Points, in no order, along strands that fork, close into loops and pass close to each other.
Points whose rows are less than 95.1 apart are linked; no others are.
Fimo: 18.8, 0.6, 18.4, 5.4, -10.1, -55.8, -10.9, 10.8, -1.7, -39.5, -0.6, -18.4, -18.7, -3.2, -25.7, -6.3, 16.2, -56.6, -8.0, -19.1, 11.9, -35.8, -3.5, -10.6, -24.8, -19.4, -28.6, 34.8
mirot: 1.1, 14.4, 26.5, -9.4, -7.9, 21.3, -36.8, 13.4, -7.2, 1.6, 15.3, 7.4, 9.3, -11.5, -13.8, 43.0, 6.7, 25.2, -11.7, -13.2, -28.7, 47.8, -9.5, 11.6, 7.5, 17.1, 47.9, -25.8
lel: -25.3, 5.3, 0.6, 40.1, 25.1, 3.5, -12.5, -7.6, -4.6, -51.0, 9.4, 6.8, 17.4, 38.5, -5.7, 6.0, -0.2, 18.6, 4.7, 13.0, -5.0, 41.3, -27.5, -5.6, 19.0, 0.9, -14.2, -12.1
sodu: -31.5, -43.4, 5.2, 13.3, 65.0, -3.9, 51.9, -6.8, -6.8, 4.3, 18.6, 14.0, -14.6, -7.6, -6.3, -22.9, -14.4, -5.8, 11.1, 21.8, -0.2, -20.8, 15.3, -6.6, -3.3, 20.8, -3.1, -52.0
Zef: 7.9, 4.7, -4.0, 11.5, -16.1, -7.6, -18.0, 1.4, -19.3, 7.3, 1.1, -1.4, -9.1, 10.2, -13.9, -13.6, -26.7, -21.2, -8.2, -0.1, 1.5, 14.6, 6.9, -16.1, -9.7, -19.2, 3.1, -5.5
tid: 1.6, -31.6, -20.8, 10.3, 23.6, -25.8, 43.1, 0.5, -2.3, -36.2, 4.2, 20.4, -19.5, -2.2, 14.1, -7.2, -6.1, -51.0, 31.1, 20.6, -5.3, -42.9, -3.8, -19.5, 12.4, 12.8, 14.6, 11.1
finet: 2.9, -27.7, -26.1, -6.9, -17.5, -45.8, 9.0, 23.5, 4.2, -20.4, -4.8, -13.5, -30.0, -18.4, -9.9, -18.7, 11.2, -63.1, 18.6, -13.3, 7.7, -40.3, 3.7, -12.5, -13.5, -8.2, -12.0, 4.9
sadi: -32.7, -17.3, 19.9, -28.0, 25.1, -2.5, -27.2, -16.9, 1.9, -5.1, -31.0, 27.0, -30.2, -2.7, -12.2, 34.8, 17.9, 3.5, -8.9, 4.2, -9.5, 15.2, 12.1, 9.3, -29.2, -1.5, 2.0, -1.5
Gotur: 10.6, -27.3, -20.6, 3.9, -34.0, -18.1, 20.8, 27.5, 24.4, 2.4, 12.0, -33.9, 5.9, -41.9, -24.9, 4.4, 33.0, -18.4, -24.1, -14.9, -34.3, 2.3, 44.0, 15.3, -23.4, -10.5, 11.4, 11.1
gak: -42.1, -47.6, -0.2, -1.8, 28.6, -12.9, 39.9, -5.8, -0.3, 0.7, -20.3, -3.1, -21.5, -31.7, -12.8, 15.3, 3.8, 24.9, 12.6, 15.0, -48.9, -7.9, 35.2, 1.1, -28.3, 0.8, 5.8, -43.8
non: 14.9, -3.4, -4.6, 20.9, 12.1, -2.4, 18.5, -21.4, -9.9, -3.5, 11.7, -1.8, 41.0, 17.7, 8.7, -8.5, -17.0, 55.9, -12.7, -2.3, -6.9, 7.3, -20.9, -0.1, -4.4, -2.9, -13.9, 9.1
zevos: -21.3, 6.2, -4.0, 3.7, 43.7, 19.4, 17.7, 3.9, 2.8, 9.5, 20.1, 6.3, 5.5, 15.9, 50.7, -21.4, -12.1, -32.3, 23.4, 30.9, 38.7, -6.8, -32.8, -3.5, 37.0, 27.4, -23.6, 23.9
pekab: 0.2, -29.9, 5.9, -4.8, -16.0, 7.4, -23.9, 10.8, 25.0, -18.2, -29.7, -5.5, -19.5, -17.0, -14.0, 11.1, 32.2, 48.4, -11.0, -35.2, -17.6, -17.2, -3.0, 14.7, -13.6, 3.5, 10.0, -41.4
kekog: -2.8, -0.1, -26.9, 6.8, -28.2, 3.9, -34.6, -3.7, 6.9, 5.5, -8.7, -0.8, -9.6, 16.1, 9.8, -18.8, -4.5, -16.1, -4.4, -2.7, 41.4, 2.2, -32.9, -6.5, -1.3, -19.1, -14.7, -6.0
faz: 23.3, -10.8, -20.8, -9.2, -9.2, -34.4, 7.9, 7.6, -12.0, -10.3, -2.4, -8.2, -28.6, -2.3, 9.1, -42.8, 0.1, -60.6, 20.2, -2.1, 30.8, -49.4, -18.1, -13.3, -0.2, -0.9, -16.3, 8.7
godip: 0.5, -2.8, 9.0, -4.6, 48.3, 5.5, 39.6, -43.2, -36.0, 18.9, 6.4, -6.6, 31.5, 29.2, 10.4, 3.7, -32.0, 27.9, 0.0, 8.8, 5.4, 14.8, -7.8, 7.3, -7.1, -4.2, -17.9, 21.1
kop: 30.8, 22.8, 37.8, 2.0, -4.2, -32.1, -13.0, -21.9, -19.5, -10.8, -1.4, -10.2, -16.3, 15.8, -23.5, 3.0, 3.4, -26.8, -18.5, -21.7, 32.4, -4.5, -13.0, -2.3, -26.4, -36.7, -33.7, 47.6
zuzo: -29.8, 15.9, -15.4, 21.0, 1.5, 0.3, 7.9, -4.0, 22.0, 28.2, 0.5, 21.2, -9.3, 25.2, -4.5, -31.7, 7.3, 29.1, 18.2, -17.7, 68.8, 22.7, 7.3, -22.6, -23.2, -17.9, -32.3, -67.8
Kor: -29.3, 28.0, -1.6, -2.2, 3.2, 14.4, -24.8, -6.2, -4.8, 2.7, 16.7, 9.6, 17.9, 18.8, -4.9, 60.1, -6.0, 20.6, 3.8, 4.0, -8.8, 70.2, -16.4, 9.2, -7.1, 5.1, 34.6, -27.6
Divag: 8.1, 19.4, 13.0, -28.3, 5.6, 9.3, -20.6, -0.8, 1.7, -2.1, -0.2, 12.1, -15.0, 2.4, 23.2, -0.4, 6.0, -50.1, -0.2, 8.0, 8.5, -11.4, 1.6, -8.8, 8.1, 16.1, -4.7, 71.6
ruz: -2.6, -14.1, 16.1, -10.1, -4.6, 4.0, -48.8, 29.9, 15.0, -45.3, -17.9, 7.7, -1.7, -2.5, -10.4, 7.1, 19.6, 5.5, -33.4, -9.6, -12.5, -18.7, -11.5, 8.8, 6.5, 13.2, 10.2, 22.0
Sukud: -22.2, -27.7, -6.1, 12.0, 46.8, -25.5, 44.6, -1.9, 0.0, -6.3, 6.9, 10.7, -29.1, -2.0, -5.4, -11.7, -14.7, -48.6, 29.0, 18.0, 9.4, -28.3, 10.7, -22.4, -7.1, 3.8, -0.4, -23.4
sasu: 28.9, 46.0, 15.7, -15.2, -1.0, 32.2, -22.5, 4.4, 15.9, -20.2, 2.8, -1.2, 29.4, -12.5, 0.2, 3.7, 32.6, 6.2, -25.6, 9.4, -9.2, -5.6, 21.3, 10.8, 41.7, 22.1, 0.7, 62.1
Fodov: 17.8, -29.3, -36.8, -9.0, -28.0, 9.8, -8.5, 29.2, 0.2, 15.0, 3.7, -18.0, -3.4, -32.9, -2.1, -31.8, -0.7, -9.8, 11.5, -6.6, -34.4, -25.1, 13.8, -11.6, 6.6, 11.9, 18.6, -17.1
Bovot: 36.1, -11.3, -19.5, 12.0, -27.7, -1.3, 1.4, 27.4, 16.5, 8.1, 9.9, -25.0, 13.7, -22.6, -23.4, -8.8, 15.2, 2.6, -25.1, 3.2, -45.6, -8.8, 44.3, 8.7, 3.5, 6.5, 20.4, 8.1
pizem: 7.0, -36.3, -16.5, -2.3, 19.5, 2.9, 22.2, 8.3, 13.5, -46.0, -7.0, 20.7, -19.9, -8.9, 5.7, -0.6, 5.4, -19.8, 18.8, 20.0, -45.2, -26.7, 8.6, -3.5, 6.3, 24.8, 26.3, 23.9
vabur: -26.1, 42.5, 9.1, 20.9, -33.6, -20.0, 1.4, -8.0, -6.4, 10.2, 2.2, 20.8, -22.4, 7.8, -28.7, 15.9, -1.8, 9.9, 26.0, -26.4, -27.3, 25.6, 35.9, -16.1, -21.6, -43.7, 9.8, -71.6
vebup: -3.7, -21.3, 15.9, 8.3, 18.4, -39.9, 24.8, 23.3, 17.0, -43.3, 3.9, -12.1, 4.4, -32.4, -22.7, 13.0, 24.5, -31.0, -9.8, -20.8, -41.3, -40.1, 16.1, 7.6, -5.9, 8.7, 1.5, 29.1
metil: -23.9, -18.4, -9.2, -6.8, -22.0, -28.9, 6.5, -15.9, 35.2, -13.9, -48.8, 2.4, -33.8, -12.1, -33.4, 27.3, 17.7, 25.6, 2.3, -1.4, -38.9, -1.7, 37.6, 3.0, -38.4, -25.6, 5.2, -25.1
tav: 23.3, 49.4, 11.1, 3.2, -23.8, 0.4, -16.8, -3.9, -13.1, 13.0, 16.9, -17.5, 24.6, 30.9, -0.3, 28.4, -5.1, 1.9, -7.9, 5.7, 28.4, 49.2, -22.4, 8.9, 14.5, -18.6, -6.7, 48.0
nim: 8.1, -2.9, -1.7, -3.2, -7.6, 37.7, -21.8, 22.9, -3.9, 8.9, 17.9, -0.3, 42.3, -23.1, 28.4, -7.3, -6.9, 44.1, -14.7, -5.5, -18.0, -0.9, -12.3, 0.1, 44.5, 34.6, 13.5, -10.8
nubik: 25.3, 22.9, 33.6, -22.3, 10.5, 35.0, -18.0, 12.1, -1.6, 14.8, 10.7, 6.4, 36.9, -6.7, 0.5, 26.5, 13.1, 18.0, -36.8, 3.4, -28.1, 22.0, 16.2, 25.1, 21.3, 29.7, 23.4, 39.0
nur: 4.1, 14.2, 31.6, -2.6, 10.3, 3.3, -42.8, 37.2, 11.9, -59.7, -11.3, 8.6, -0.6, -8.2, 6.4, -1.7, 18.4, -8.3, -17.4, -9.8, -3.2, -42.5, -14.2, -1.6, 38.1, 21.6, 0.2, 38.4
Makeb: 13.5, 19.2, -7.8, -13.2, -24.0, 16.7, -39.5, -0.3, 1.4, 8.5, -11.6, 4.4, -10.9, 16.0, 28.6, 0.9, 6.6, -35.2, -9.4, 0.0, 29.6, 6.2, -27.3, 1.9, 0.2, -11.2, -16.5, 45.9
bunif: 31.8, 27.7, 20.4, 26.7, -13.0, -6.7, 7.1, 6.3, -29.7, -4.9, 34.2, -25.0, 23.6, 4.0, -20.2, -29.8, -21.6, 18.0, -10.9, -8.8, -9.5, -0.6, -7.0, -21.2, 28.3, -16.9, -6.6, 24.5
vuni: 18.7, -16.4, -1.3, -1.5, -7.0, -29.1, 24.4, 28.5, 19.4, -26.9, 12.5, -32.6, 21.6, -38.6, -24.4, 2.5, 52.4, -31.9, -23.7, -26.9, -26.0, -31.2, 35.6, 17.5, -8.2, -6.5, -4.9, 36.7
fulo: 28.7, -2.0, -7.5, -3.8, -36.6, 28.9, 9.2, -2.7, 11.0, 24.9, 6.5, 2.5, 23.5, -13.2, 7.5, 26.5, -10.9, 63.2, -5.4, 0.5, -18.0, 29.8, -15.6, 26.1, -15.4, 10.7, 43.0, -24.0
Reb: -36.9, -13.2, 29.1, 30.0, 44.6, -2.6, -0.3, -2.7, 3.5, -49.4, 3.2, 20.4, -7.5, 13.7, -4.0, -2.4, -7.8, -15.9, 5.7, 12.6, 0.8, 1.8, -11.4, -8.0, 16.8, 18.2, -4.4, -10.5
sosur: 12.9, -2.0, -5.5, -23.9, -31.6, 47.1, -39.4, 28.4, -0.2, 12.7, 12.7, 6.6, 3.3, -28.0, 27.0, -7.8, 4.1, 11.1, -1.0, 1.0, -16.2, 7.9, -2.6, -3.5, 46.6, 34.0, 26.0, 4.7
Pudi: -34.3, -20.4, 14.8, -6.6, 31.3, -18.3, 27.5, -2.6, -19.3, 9.6, -1.3, 3.2, -8.7, -31.4, -26.9, 20.0, -16.1, 6.4, 6.1, 4.2, -55.7, 29.2, 44.9, -1.6, -23.0, 10.6, 8.9, -29.7
vol: -29.3, -46.6, -17.0, 14.9, 4.7, -31.3, 25.8, 4.4, 13.4, -18.1, -25.9, -13.6, -28.8, -23.8, -20.6, -6.1, 13.2, 17.1, 4.8, -14.2, -30.3, -24.6, 26.1, 1.7, -32.8, -14.1, -1.6, -47.8
Ruva: -0.4, -1.0, -24.2, -30.3, -8.5, 43.4, -17.0, 0.7, -4.6, 25.0, 10.2, -5.3, -6.0, -11.0, 48.9, -33.4, -3.9, -24.8, 15.5, 6.3, 18.2, -11.4, -10.8, -8.2, 40.1, 30.1, 7.9, 8.8
Mek: 24.5, 14.6, 40.2, 9.2, 17.9, -17.7, 11.5, -4.5, -25.1, -17.4, 24.6, -14.9, 15.1, 1.3, -15.9, -18.1, -10.0, 12.0, -10.3, -17.1, 13.9, -32.3, -12.3, -7.0, 24.5, -7.9, -34.2, 31.1
kuf: -12.1, -11.7, -14.9, -11.4, 23.5, 28.1, -4.6, 16.6, 7.0, -14.4, -1.2, 11.8, 34.3, 3.4, 34.4, 0.4, -6.5, 27.9, 8.6, 19.2, -23.6, 10.3, -17.7, 11.9, 36.4, 35.8, -3.0, 6.6
Bek: 47.6, 41.5, -2.0, -1.8, -33.3, 18.9, 17.7, -2.4, 7.2, 30.0, 8.2, -14.7, 32.0, 3.8, -9.0, 37.4, 2.6, 46.5, -17.1, 2.0, 9.3, 26.2, -16.0, 38.0, -15.3, -6.6, 18.8, 6.4
zami: 52.6, 38.6, 3.2, 16.5, -47.3, 27.8, -15.0, 27.1, 19.7, 16.7, 18.4, -15.3, 33.6, 2.7, 2.8, 1.7, 5.1, 38.5, -23.8, -10.9, 9.4, 11.3, -10.8, 22.7, 19.0, -3.5, 19.7, 6.3
Paze: -23.0, -22.9, -24.7, 14.3, -10.0, 14.1, 11.1, -27.4, 8.7, 14.4, -15.2, 11.1, -10.3, 3.0, 7.3, -11.7, -13.0, 37.9, 2.2, 13.4, 4.0, 14.0, -0.3, 3.4, -24.6, -14.5, 15.6, -43.6
gef: -19.4, -9.6, 13.2, -22.0, -1.4, -12.9, -17.6, -12.1, 19.1, -16.4, -48.0, 13.8, -29.3, -0.8, -31.6, 47.4, 30.0, 18.6, -15.2, -3.7, -43.8, 15.9, 36.4, 13.4, -41.4, -14.2, 9.0, -3.0
bepi: 3.5, -20.3, 18.7, 0.2, -17.7, 2.3, -56.8, 18.8, 20.7, -32.0, -35.7, 6.7, -10.0, 1.3, -10.1, -0.8, 21.8, 20.7, -22.2, -38.6, -0.8, -24.3, -17.4, 6.2, -1.5, 10.6, -0.6, -19.5
lumi: -0.2, -4.1, -6.6, 9.9, 24.8, -3.2, 5.3, -6.3, 16.4, -44.9, -10.8, 17.2, 4.0, 16.2, 23.1, -4.1, 11.7, -21.0, 20.9, 19.2, 31.4, -33.6, -49.1, -7.2, 19.2, -3.1, -30.2, 35.5
dudos: -25.0, -15.6, -1.0, -11.5, -27.6, -14.3, -19.8, 13.0, -2.6, 41.8, -14.4, 2.4, -37.5, -35.4, -11.9, 10.1, 6.2, -19.1, 8.2, -8.5, 6.5, -6.9, 25.3, -7.4, -21.7, -10.8, 7.8, -47.4
vub: -39.0, 18.7, -25.0, 27.9, 4.7, 6.8, -6.0, -22.6, 10.7, 13.8, -8.9, 13.6, -4.2, 39.9, 3.6, 6.6, -4.3, 10.0, 18.9, 14.3, 46.6, 40.4, -13.0, -6.8, -9.1, -24.5, -28.2, -36.4
feze: -5.8, -11.5, 18.3, -48.5, 28.4, 15.7, -19.3, -5.4, -4.8, 0.0, -14.9, 25.9, -11.3, 5.3, 11.8, 29.9, 5.6, -24.5, -11.5, 15.1, -5.0, 13.7, -2.1, 18.8, -15.1, 11.7, -6.3, 41.1
Vozod: -7.8, 17.5, -6.3, 20.0, -40.1, -23.0, 6.6, -13.1, 3.8, 36.2, -8.0, 0.1, -10.2, -5.5, -24.0, 16.0, -28.2, 20.2, 18.2, -20.9, -20.1, 23.8, 32.5, -9.4, -31.4, -29.7, 23.8, -58.6
maz: 2.2, -26.7, -34.6, -19.9, -53.3, -0.7, -27.8, 24.0, 6.8, 26.9, -28.6, -8.3, -40.8, -30.8, -2.1, -8.3, 2.2, -21.7, 6.4, -4.6, -4.8, -21.1, 8.3, -23.8, -15.7, -4.4, 14.2, -23.0
Budum: -11.0, -3.6, 9.2, -10.0, 5.2, -2.7, 4.3, -5.9, -29.9, 16.9, 4.5, 5.3, -2.0, -6.0, -6.3, 4.4, -29.8, -6.5, -3.1, 2.0, -20.2, 22.6, 19.7, -5.7, -6.0, -2.0, 8.2, -6.4
sapiv: 10.6, 42.3, 26.3, -1.3, 15.4, 7.4, -18.6, -5.8, -13.2, 7.2, 19.2, -0.9, 52.2, 20.9, -7.3, 46.8, 0.1, 23.1, -16.8, 7.1, -4.4, 48.6, -17.0, 16.4, 24.9, 11.8, 2.5, 41.4
Rom: -23.7, -1.4, 9.6, 8.0, 58.9, 0.4, 33.7, -2.6, -5.2, 16.5, 23.1, 13.1, -14.1, 20.6, 20.3, -39.6, -18.1, -33.5, 15.6, 19.0, 59.0, -12.8, -23.3, -12.3, 20.7, 17.6, -10.4, -7.2
sezev: -1.1, -13.0, -6.7, -32.0, 22.6, -3.8, 27.5, -15.7, -25.5, 45.4, 3.2, -11.1, -17.2, -4.1, 23.1, -34.5, -15.1, -21.6, 4.2, -4.2, 44.3, -36.4, -0.8, -7.7, -14.3, -1.7, -8.4, -22.6
Sinu: 6.0, -27.1, 1.3, -7.8, -13.7, 15.8, 2.5, 12.4, 2.4, 29.3, -0.3, -6.1, -5.9, -34.9, -8.3, 13.0, -1.3, 53.7, -9.6, -12.0, -23.4, -3.4, 10.2, 11.3, -8.3, 14.3, 28.8, -46.9
das: 37.6, 6.3, -48.2, -35.2, -30.4, 22.2, 15.9, -35.7, 12.7, 30.6, 0.3, -23.7, -7.7, 9.1, 21.2, -37.1, -7.1, -8.2, 11.5, 3.5, 0.0, -7.2, 22.1, 2.2, -6.3, 6.4, 15.7, 41.0
dufig: 24.2, -7.5, -7.0, -3.1, 29.8, -25.3, 55.7, -26.5, -24.8, -10.2, 4.9, -9.8, 0.6, 17.8, 5.3, -31.3, -10.1, -12.9, 19.3, 10.1, 15.7, -34.2, -24.8, -4.2, -5.3, -12.5, -19.5, 27.4
zuki: -14.1, -16.3, -22.6, -36.8, 21.7, 22.4, -3.7, 8.1, 3.7, 33.9, 5.1, 1.7, -36.5, -12.2, 40.2, -39.8, -2.4, -39.9, 13.4, 24.3, 35.9, -24.9, -8.4, -6.6, 12.8, 10.0, 4.3, -14.4
kibig: -11.6, 7.3, -11.1, 7.5, 27.4, 23.7, -4.9, 5.4, -1.2, 2.2, 10.1, -8.0, 41.1, 19.3, 45.8, 3.8, -17.6, -4.5, 13.5, 31.4, -0.7, 24.4, -20.6, 3.5, 43.4, 21.8, -28.8, 29.1
visud: -32.1, 4.1, 17.6, 10.0, 47.6, -10.1, 29.4, -14.8, -19.0, 26.2, 13.2, -2.1, -19.8, 12.6, -1.4, -45.1, -19.7, -24.5, 7.5, -4.8, 58.9, -12.5, 10.5, -25.9, -9.3, -1.5, -23.7, -44.1
bovim: 19.0, 24.0, -37.3, 15.7, -51.2, 11.7, 2.9, -6.0, 5.6, 36.4, -4.1, -16.1, 13.2, 31.4, 26.6, 15.3, -25.3, 17.0, 13.5, 1.7, 24.7, 41.8, -32.2, 2.1, -7.3, -11.1, 5.4, 6.4
Tinek: -10.6, -2.7, 17.6, 6.3, 22.2, -1.6, -20.4, 19.7, 25.3, -59.2, -15.9, 13.8, 5.3, 1.3, 17.2, -4.0, 21.0, -6.6, -2.5, -2.6, 30.8, -55.4, -44.3, -5.6, 33.0, 11.8, -22.2, 30.2
Bepap: 28.7, -13.2, -15.4, -29.7, 27.2, -51.1, 53.1, -11.1, 3.1, -25.7, -7.7, 1.7, -2.8, -12.1, 3.8, -11.2, 13.9, -26.0, 16.1, -0.8, 1.4, -64.4, -6.8, 12.5, -25.7, -6.4, -24.6, 23.8
mudab: -9.2, 29.0, -16.1, 9.8, -20.2, 8.4, -13.5, -8.4, -16.9, 26.1, 11.1, -7.9, 15.2, 41.1, 18.0, 15.0, -23.1, -12.9, 10.4, 12.2, 25.1, 62.3, -25.5, -2.2, 14.3, -11.5, -3.5, 11.4
Meza: -32.1, 29.7, 7.6, 7.1, -15.7, -15.9, -7.0, -19.1, 3.5, 13.6, -12.2, 29.7, -27.2, 15.2, -22.7, 1.7, 12.5, -5.1, 16.4, -24.4, 19.3, -1.8, 34.6, -12.8, -27.9, -45.9, -21.0, -60.5
sidaf: 23.7, 9.5, -47.9, -14.0, -35.8, 24.6, 14.2, -20.3, 8.4, 41.9, -5.6, -17.6, 11.1, 14.1, 42.8, -17.7, -15.1, 16.0, 3.7, -1.3, 11.9, 13.1, -8.2, 1.9, -8.8, -4.7, 5.1, 23.7
bime: -0.5, 3.6, -29.0, 21.7, -39.3, 1.7, 14.1, -15.0, -2.7, 21.1, -8.6, 3.5, -4.7, 5.0, -7.5, -7.0, -27.5, 39.2, 12.7, -0.7, -8.7, 28.4, 4.8, -3.5, -30.6, -30.6, 28.4, -48.5
bev: 46.7, 40.4, 19.4, 13.5, -22.6, 25.4, -2.4, 12.4, -12.6, 19.9, 30.9, -19.8, 47.5, -1.0, -10.3, -18.7, -0.8, 22.8, -21.8, 6.9, -3.4, -3.0, 14.7, 10.3, 35.9, 0.9, 11.7, 20.2
tig: 43.1, 49.6, 23.8, 9.7, -13.2, 23.9, -10.4, -0.8, 3.4, 4.6, 15.6, -20.5, 39.6, -19.2, -8.3, -17.7, 19.2, 1.0, -24.0, 12.2, -8.5, -28.6, 38.1, 11.7, 43.5, 19.5, 1.9, 34.2
meda: 7.1, 0.0, 1.6, 4.0, 14.2, -11.8, 48.4, -47.8, -38.7, 14.2, 2.2, -11.8, 4.0, 34.3, 3.9, -7.9, -28.7, 4.5, -1.2, 13.2, 16.6, 12.6, -9.2, 1.3, -24.4, -31.5, -22.5, 31.6
rapur: -44.3, -10.4, 2.3, 13.9, -11.7, -19.0, -9.3, 15.7, 5.1, 14.2, -15.5, 4.1, -36.4, -27.3, -26.3, -1.8, 12.7, -21.4, 20.4, -12.2, 1.0, -3.9, 43.7, -20.8, -18.3, -20.2, -15.4, -75.1
buzug: -19.0, -36.0, 26.9, 12.5, 44.6, 4.5, 8.1, 18.0, -4.9, -42.2, 4.3, 23.6, -5.3, -7.1, -3.2, 11.1, -5.7, -9.4, 8.5, 17.5, -40.2, -5.1, 5.0, -2.2, 21.4, 39.7, 17.0, 6.1
tad: -3.2, 7.6, 27.0, 1.0, 12.1, -17.9, -10.0, -29.4, -12.1, -17.2, -1.2, 6.5, 3.4, 20.3, -5.7, 3.6, -2.3, -4.3, -9.8, -18.9, 34.1, -14.4, -23.1, 1.9, -14.3, -16.0, -41.4, 20.0
Dokul: -32.0, 21.7, -10.3, 0.2, -17.5, 12.6, -23.5, -17.4, 4.9, 9.3, -10.0, 16.2, -2.8, 25.1, 2.3, 32.1, -8.3, 8.2, 14.3, 7.2, 26.6, 57.6, -7.0, -1.8, -12.8, -18.1, 7.2, -24.8
nili: 13.6, 5.4, 49.2, -23.8, 0.9, 15.1, -31.8, 15.2, -7.4, 20.0, 9.2, 4.6, 11.6, -21.5, -10.9, 36.6, 16.0, 13.8, -30.5, -17.2, -14.1, 11.9, 4.0, 19.2, 7.5, 24.9, 21.5, 2.3
vuso: 3.1, 8.3, -1.5, 49.4, -3.0, -4.1, 6.8, -16.7, -11.6, -30.5, 11.4, -2.8, 35.2, 39.2, -15.5, 4.5, -12.3, 35.6, 0.5, 13.0, -13.2, 40.5, -32.5, 1.0, 8.1, -12.0, -11.3, 14.8

A piece is two or more points that can be reached from each other along the links. Count, over all rows, the pieces, the separate loops (a circle has one, a figure eight two, a Y none), the forks (points with three links) and the tips (points with one).
pieces => 5
loops => 3
forks => 4
tips => 8

A tip is a point with one link. Name the tips that can be reached along the links from each point below, in the order of the rows.
vabur => vebup, Paze
pekab => faz, zuzo, lumi, das
non => sodu, Bepap

Name the points in between on the shortest way along the links from the first point to the second, in order.
Meza / vuni => rapur > dudos > maz > Fodov > Bovot > Gotur
lel / Bepap => vuso > non > godip > meda > dufig
bunif / lumi => bev > zami > Bek > fulo > Sinu > pekab > bepi > ruz > nur > Tinek
bovim / Sinu => mudab > tav > sapiv > nubik > sasu > tig > bev > zami > Bek > fulo
Fimo / Kor => kop > tad > Mek > bunif > bev > tig > sasu > nubik > nili > mirot
sodu / lel => Sukud > tid > pizem > buzug > Reb
